Each row is a point on a landscape with many valleys, with its height.
From any point a ball rolls to the lowest of the 2 points nearest to it. It stops when none of these is lower. Distance is the straight distance between rows; heights are no part of it.
meges: [ -1  17  37 -18 -18  14  19  21  23  24 -13   0 -21  -3 -14   3  16  -2
  10 -10]  (h 468)
kif: [  7  16 -21  -3 -20  33   7  23  15 -27   6 -31 -10 -15   3  -2  23   5
   9  -5]  (h 79)
dem: [-22  45   9   2 -42  18 -16  18 -12   8  22 -23  -3 -22  -5   3 -20 -20
   4  31]  (h 604)
defiz: [-16  -2 -22 -58   4  16 -30  -1  31 -20  -9 -14 -20  14  -6   9 -30  -1
  -9   2]  (h 200)
gulik: [ 11   6  -3  -7  13   6  -1 -24  13 -12  27 -31   0   2  30 -25  -3  17
  -7 -20]  (h 137)
deteg: [ 28 -25  19  51  14  28   8   6  -7  -6  11  15   7   2  18  -8   7   4
  15  -6]  (h 565)
gemef: [  5 -24  13 -12 -24  51  19  11  32 -13 -10 -19  -2  20   3  20  16 -15
  25  -2]  (h 449)
lipa: [-21 -24  -7   6  -9 -33   1  19 -21  -2 -33 -14 -24 -12   2  31  28 -45
  24 -28]  (h 135)
Fufo: [ 29  -9   2  27  34 -16  23  13   3   8  -8  39 -24   1  28  21  22  11
  30 -14]  (h 88)
Selag: [  6 -33  24  11  23  17  19 -20  26  12 -28  41   3   5 -34  18   4  -2
 -32 -20]  (h 218)
Gareg: [  6 -19  10 -23   4 -25 -25 -37  -9 -12  13  25  26  -2 -39 -26   1  17
 -37  -3]  (h 406)
sez: [ 21  33  27 -25 -37  -6 -23  -2   2  21  21 -22  -3 -26  27  60  21   0
  32  31]  (h 665)
rudu: [ 10 -16  29  19  -3  34   9  -9  14  14 -23  14  -4  11 -22  40   8 -27
 -34 -17]  (h 258)
vota: [  7  -4  11 -27 -13  25 -23  -5  15 -14   0  -4  -8  35  44  14   9   7
   0  -2]  (h 138)
reda: [ 21  -4   1  51  26 -26   8  14 -13  23   0  33  -4  -4  18 -13  -6  14
  28  -8]  (h 111)
sudum: [ -7  25   1 -13  11 -11   1  -6   0  15  -9  15  13  21   0  12 -11 -24
 -23   1]  (h 599)
gim: [ 30  11  37 -15  16   9   9  20  -3  13  -8  26 -36  -3  -9 -25  -1  -5
  -3  42]  (h 504)
feni: [-22  10   2 -33 -39   2   3   3   2  -1  11 -61 -10 -18  38   8   6  -7
   9   5]  (h 695)
Miza: [ 33 -18 -20 -32  22 -31  -9   6  -1   4 -18  24  17  17  -4 -27   1  23
 -32  17]  (h 415)
medu: [ -2  10  18 -15 -50  -9 -15  12  -6  16  15 -56 -11 -26  22  18  30  14
  14  -3]  (h 681)
ganom: [ 18  13   1  35  -6  28 -28   4 -23 -30  28   6 -12 -20   6  11  23  10
 -13  -2]  (h 733)
Mizil: [ 27   5   3  19  19  -4  33  19   5   0   1  -1 -20  -8  -4  20  19 -15
  36 -22]  (h 65)
suto: [  1  15 -28   6  15  24  34   6   8 -23  15  -5   2   1  11 -13  14  12
  19  -1]  (h 107)
kezuz: [-26   6 -12   4  -9 -15 -18  17  -9  -7 -20 -17  14 -22  -9 -24  30 -10
  -5 -42]  (h 207)
Kagif: [-36  23  18  -1   4 -34 -30 -10 -17   9  19 -14 -19 -17  12  12  -5  11
   3 -26]  (h 147)
Kere: [ 27   7  -6  21  12 -24 -15   4 -17  18   6 -33  25  -2   8 -10 -11 -23
 -27 -20]  (h 289)
rez: [ 25  12 -19   1  29  -7  10  25   6  -1  -9  25 -21  10  11   7  10  17
   3   4]  (h 114)
guduf: [ -2  -3 -28 -18  38 -13  22 -11  19   6  -8  44  26  27  11  13 -15  25
 -18  20]  (h 179)
tumu: [ 12 -15 -21 -49   0 -44   8  -5   3  -5  -7  17  40  13 -13 -31  13  21
 -10   1]  (h 384)
kup: [ 13  14  -1  -2  -1 -32  -5  13  -5  41 -16  17  26  17  18 -36  -2  30
 -24   3]  (h 485)
Bado: [-27 -10   8 -23  -1 -29 -22  13  -4  21  -4 -50   1 -29 -19  -1  -1  -3
 -30 -24]  (h 425)
sipep: [-47   1   3 -13  20  -3 -10 -31  -1 -28  18  19  24  -7 -48   4 -13 -15
   3 -18]  (h 266)
pizu: [-27  22 -40 -27  14  19  -1  -9  24 -31  16 -20  29 -29 -24  12 -16 -22
 -22   0]  (h 539)
boru: [ 20 -10  -8   9 -21  14  -2  -7   7   5  19 -47  -8 -11  16  77 -12 -13
 -13   9]  (h 344)
zufup: [  0  -3 -28 -40  12 -25  -4  13   0 -20 -11   3  31  23 -13 -36   4  -5
  12  -2]  (h 355)
kes: [-16 -22   6  26  -7 -41 -17 -25 -11  19 -17  15  15 -17 -19 -57  -1  -4
  13 -32]  (h 458)
geleg: [  5 -27 -17  11 -27  27   9  -1  -5   1  -5 -21 -11  43  -4  16 -29   2
  13  19]  (h 430)
mube: [ 22  42  -3   6  -4  35  -6  -8  18  -1  26 -21   4 -31  16   6 -19 -19
 -26   5]  (h 278)
vakav: [-14  -3 -17   7 -26  24  16  -6   8  14  -2 -32   7  17 -21  -2 -36  -8
 -16  12]  (h 465)
famag: [ 31 -22 -11  11 -32  10  -1   0 -29 -10  14 -12 -37  15  -6   8   2  21
  25  39]  (h 418)
gesi: [  4  55   3  -4 -17  14  18  -4  14  17  26   1 -18  -6  23  17 -20   1
  10  25]  (h 646)
muz: [-13 -29   5  23 -25 -10  -3   5 -11  -5 -42   0   0   4  11  10  27 -50
  25 -35]  (h 183)
sav: [ 15  -5 -20   7 -11  19  -2  26 -19 -23  -3  -1 -31  12 -13  -4  10  16
   4  26]  (h 410)
fevu: [ 22   3  -6 -21  13   8   4  -9  -6 -21   5 -19 -32  -9  -5   8   6 -17
 -32  11]  (h 506)
Suzu: [ 12   0  -4  37  18   9  24  23  19  30 -11  18  42   6  30 -10 -17  26
 -15  13]  (h 72)
mebi: [-13  51  10 -20  -4   1  -7   4  -3  10  18  -7  -9 -10  -7  -5 -28 -16
   1  24]  (h 626)
sego: [  2   1 -10  -2   2  -2  -4   1  -1 -11   1 -16  28 -13 -20 -31  21   0
 -25 -25]  (h 242)
gazuk: [ 22 -24  13  18  37  18   9  -6   4 -16  21   3  -3  23  10 -11 -17  -4
  21  -1]  (h 559)
Rira: [ 17 -35   3 -15  19 -19  27   6  11  12 -30  29   5 -18 -38 -31  24  32
 -20   2]  (h 172)
ful: [-32  -9  18  12  -8   0  -4 -16 -21 -16   6  -1 -18  19  -8  46 -13 -32
  23   5]  (h 538)
geme: [-13   9 -28 -43   3   7  25 -16  41  -6   6 -30  25 -22 -33  -1 -21 -16
 -10  -5]  (h 558)
pufu: [ 23   6  -1 -33 -22  23 -31   7  17 -15  -3 -31 -25   6  33  -5   5   7
 -15   4]  (h 92)
pup: [ 17  -7 -14  -4  22   6  14 -23   8 -14  17  -7  19  -8   1 -40   7  24
 -21  -5]  (h 186)
mazig: [-14   0  13 -20 -24  -3  -1 -30 -17  -8  22 -41 -17  13  32  14 -16  -7
   8  14]  (h 714)
deme: [-19 -24   3  30  19 -16  21  -1 -17  -4 -48  71  -8 -18   8 -24  21  -3
  10  28]  (h 262)
luma: [ 11  -7   3   8   0 -22  16   9 -20  -9  -3 -17 -42 -17 -11  27  22 -22
  26 -20]  (h 93)
sumiz: [ 28  20 -24   0 -11  16  -3 -17  14   3  24 -42 -10 -31  44  45 -25 -16
 -27  -1]  (h 318)
nade: [-24 -10  -1   9  10 -13 -41  -8 -23  -2   1  -4  -1  15 -25  21 -31 -19
 -23  -3]  (h 314)
Nulel: [-16 -29  -3   6   0 -37 -16 -30 -17   7  -9  40  16  -7 -38 -41   4  25
 -10  -9]  (h 437)
dipos: [  9 -41   5  -7 -13  50  19   4  19  -6 -22   1  -6  40   1   7  -2  -3
  -4  18]  (h 442)
vipib: [-27   5  -2  40 -10 -22 -20  -7  -8  21  -4   6  27  -1   2 -25  -6  11
  10 -44]  (h 481)
lotuz: [ -2   3  15 -35 -35  39  16  14  34   5 -13  -9 -25  13  -8  13   7   1
   8  15]  (h 457)
Sifo: [ 28  14 -27 -12 -30  21 -31  25  13 -15  12 -45 -20 -22  28   4  13  18
   2  -1]  (h 48)
ral: [-13  15   8  25 -25   8 -14  10 -15   4  26 -24  -1  -7   0  21 -12  -7
  14   1]  (h 587)
megis: [ -1  -7 -24  21 -12   4 -17  32 -18 -11 -19  -5 -24  -1 -37  22  12   0
 -11  -8]  (h 398)
meze: [-20  -5  -9   3   1 -16  17  -2 -13   4 -13  17  -4  22   3 -30   1  20
  21   0]  (h 199)
fakad: [ 10  23  38 -27  18  -5  25  23  20  28 -17  36 -16  -2 -16 -17   2  -9
  13  12]  (h 486)
Zon: [ -9  -2  -9 -38   8  34 -13 -18  35 -23   2  -2  -6  27  23   3 -10  10
 -23 -11]  (h 168)
Zimak: [-23  -2  40  10 -26   3  19 -11 -17  11 -15  11 -27   9 -25  17  -6 -34
  30  13]  (h 527)
tofam: [ 26  17   2  48   9 -28 -18  10 -21  22   4   5  13  -1  25  -9   0  -8
   1 -29]  (h 184)
silam: [ 26 -10   6  62 -10  14 -21  13 -23  -6  21  13   3 -13  11   2   9   6
  38 -10]  (h 570)
gamus: [ 22   2  -7  14  33  -6  41  38  11  15 -12  27  -7 -26  -2 -14  14  33
   8  16]  (h 140)
nodo: [-11  11  28 -22 -57   3 -16 -12  -1  14  13 -35  -6 -27  -3  48  27  15
  35  19]  (h 671)
rav: [ 11   6  -4   3  14 -12  -7  -2 -22  11  -5  10   5  36   2  -3 -34 -25
  -8  25]  (h 647)
Setol: [  9  17  10  15   3   4 -48  19 -11 -21  24  11 -21 -13   8  19  18  13
  20 -18]  (h 738)
naka: [-11   9   4 -40  12 -26 -14 -40  -4 -17  36  11  30  -6 -25 -22 -13   2
 -14   3]  (h 351)
Lefik: [-22   0  -8  12 -16  -2 -37  24 -31  -3  -9 -26 -15  -7 -33  30 -11 -23
 -27   9]  (h 372)
Tute: [ 12   4  51  -3 -11   8  13   4 -13  19  -2  26 -30  10  -5  -2  -5 -20
  24  33]  (h 519)
tizim: [  9 -56  13  -5  21   2  15 -11  19   9 -34  38  26  -1 -40 -10   4  17
 -28  -1]  (h 194)
muf: [-11 -42  19  26 -19  -2  -5  -8  -1  10 -48  28 -21   7 -10 -11  13 -33
  20 -20]  (h 217)
boni: [ 16   0  -1  44 -20  10 -10   0 -14  -1  42  -9  -5  -1   4  28  -4  22
  47   7]  (h 576)
Pip: [-34  -5   2  -7  33  -2   9 -26   9 -19  -1  41  11  23 -23  16 -15 -12
  12 -16]  (h 233)
dat: [-16  14 -43  32  -5   8  35   7 -16 -15  -2   1  14  15  11   8  18   2
   9  -5]  (h 106)
Pigod: [-20  16 -22  10 -19 -11  -8  28 -17  -3 -14  -6  -1   7  -4 -21  16   8
  14 -13]  (h 161)
Vez: [ 18  22   5  22   5  38   7   3  20  13  21  -8  28 -13 -10 -18 -18  -8
 -21   2]  (h 201)
Deve: [ -5  -2  -2 -32  16 -26  -8  -9  -2  -6   1 -27 -13 -15 -19   9   5 -11
 -22 -13]  (h 473)
marop: [ 12 -19  16  13  30 -16  40  21   7   8 -32  42   4 -38 -22 -35  27  13
  -3  13]  (h 155)
Pir: [-12  -2 -26 -60  -3   8 -19   8  21 -27   0 -46 -10  -6   8 -21 -15 -13
   2   1]  (h 244)
dagaf: [-34  27 -20 -15  11   0   2  18  10 -13   8 -26  19 -21  -8  19   1 -31
 -10  -9]  (h 518)
tuze: [-20  -4 -17 -35  13 -12  -7  18   0 -21   5 -39   6   7  -3 -25  -9 -18
  24  -9]  (h 301)
vifa: [-10 -32  18  26  11  -6  10 -10   3  20 -45  57   2  -2 -11 -15   6 -17
  -1  -2]  (h 241)
tok: [ -7   5   0  19  -6 -23 -11   4  -1  26 -20  23  50   0   3 -45  11  14
 -13 -26]  (h 505)
pezo: [ 23   0  24  17  -3  32   0 -23 -19 -36  29  14 -20  -9  22   2  27  12
   3  23]  (h 729)
Bipi: [-36  -1  -7  -8  14 -45 -42 -20 -22  -2  12  -9  -2   7  -9   7 -26   7
 -11 -18]  (h 236)
riti: [-11 -28  11  26  29  -1  28  -2 -18 -11 -24  40   8  10  21 -17  -2  18
   6  34]  (h 264)
Tefeg: [ 11  -1  15  -3 -12  11   3 -43 -19 -23  35 -10 -23  16  34  21   2   8
  13  18]  (h 725)
kikop: [ -8 -10 -25   6  26   4  29  16  20  14 -29  37  49  27  16  -3 -12  16
 -15  22]  (h 132)
kopa: [-25  16   2 -11   4 -18 -13 -19   2  -3  18 -23   1  -9  13 -13   9  29
 -11 -38]  (h 50)
Mapem: [  1 -16  22  12   7  25 -11  -5  -2 -27  18   8 -10  22   7  21  -8 -15
  39  -4]  (h 550)
Ref: [ 15  21  20  -6   5   6  -7  -5 -11   6  -5  14 -13   2  -6   4   5 -16
 -41  10]  (h 547)
pon: [ -2  -7   5   9  -9 -34 -17  20 -26  24  -8 -54  15 -17   7  -9   7 -23
 -17 -26]  (h 366)
bilon: [-21 -11  -3 -10  41  -8  10 -17  22   0  -6  60  23  13 -11   3  -3  28
   1  -3]  (h 209)
novi: [ 25   8 -26 -16   1 -19  -4  11  10  28 -12  -3  -5   9  -4 -34 -21  32
 -25  18]  (h 450)
kema: [-19  11 -42  25  12  11  33   5  12  -2  -4  27  36  15   3   3   1  16
 -11   2]  (h 148)
zabet: [-38 -17  14 -28  10 -21   8 -49   4 -12  13  26  29   1 -34 -28   2   5
  10 -14]  (h 298)
dezot: [ 15  38  10  -8 -31   2 -16 -13   6  17  34 -29 -10 -14  39  46 -23   2
  19  25]  (h 656)
kisug: [ 15  14 -10  22   7  28  22   3  36  22  15   7  27  -6  18 -19 -31  31
 -13  16]  (h 121)
peb: [ -3  -7   2   6  17 -19  33 -13 -19  10  -3  20  -5  31  35 -14 -12  16
  10  23]  (h 234)

Where does a ball stop that starts at each point below?
pezo -> geleg
famag -> kopa
deme -> Mizil
kup -> Sifo
mebi -> geleg
ful -> geleg

Two balls start at each pair of points below. Name the first point that both come to, or write never.
ganom / Setol -> silam
dezot / sudum -> never
rudu / Ref -> Fufo

Call two points neighbours if one is among the 2 nearest of the other. Go from one point of each pair to the other, from neighbour to neighbour, staying as low as possible. Name the highest point that can't be avoided.
Mizil / Pigod -> riti
kopa / Pigod -> sego
dat / Suzu -> kema
dat / Sifo -> suto
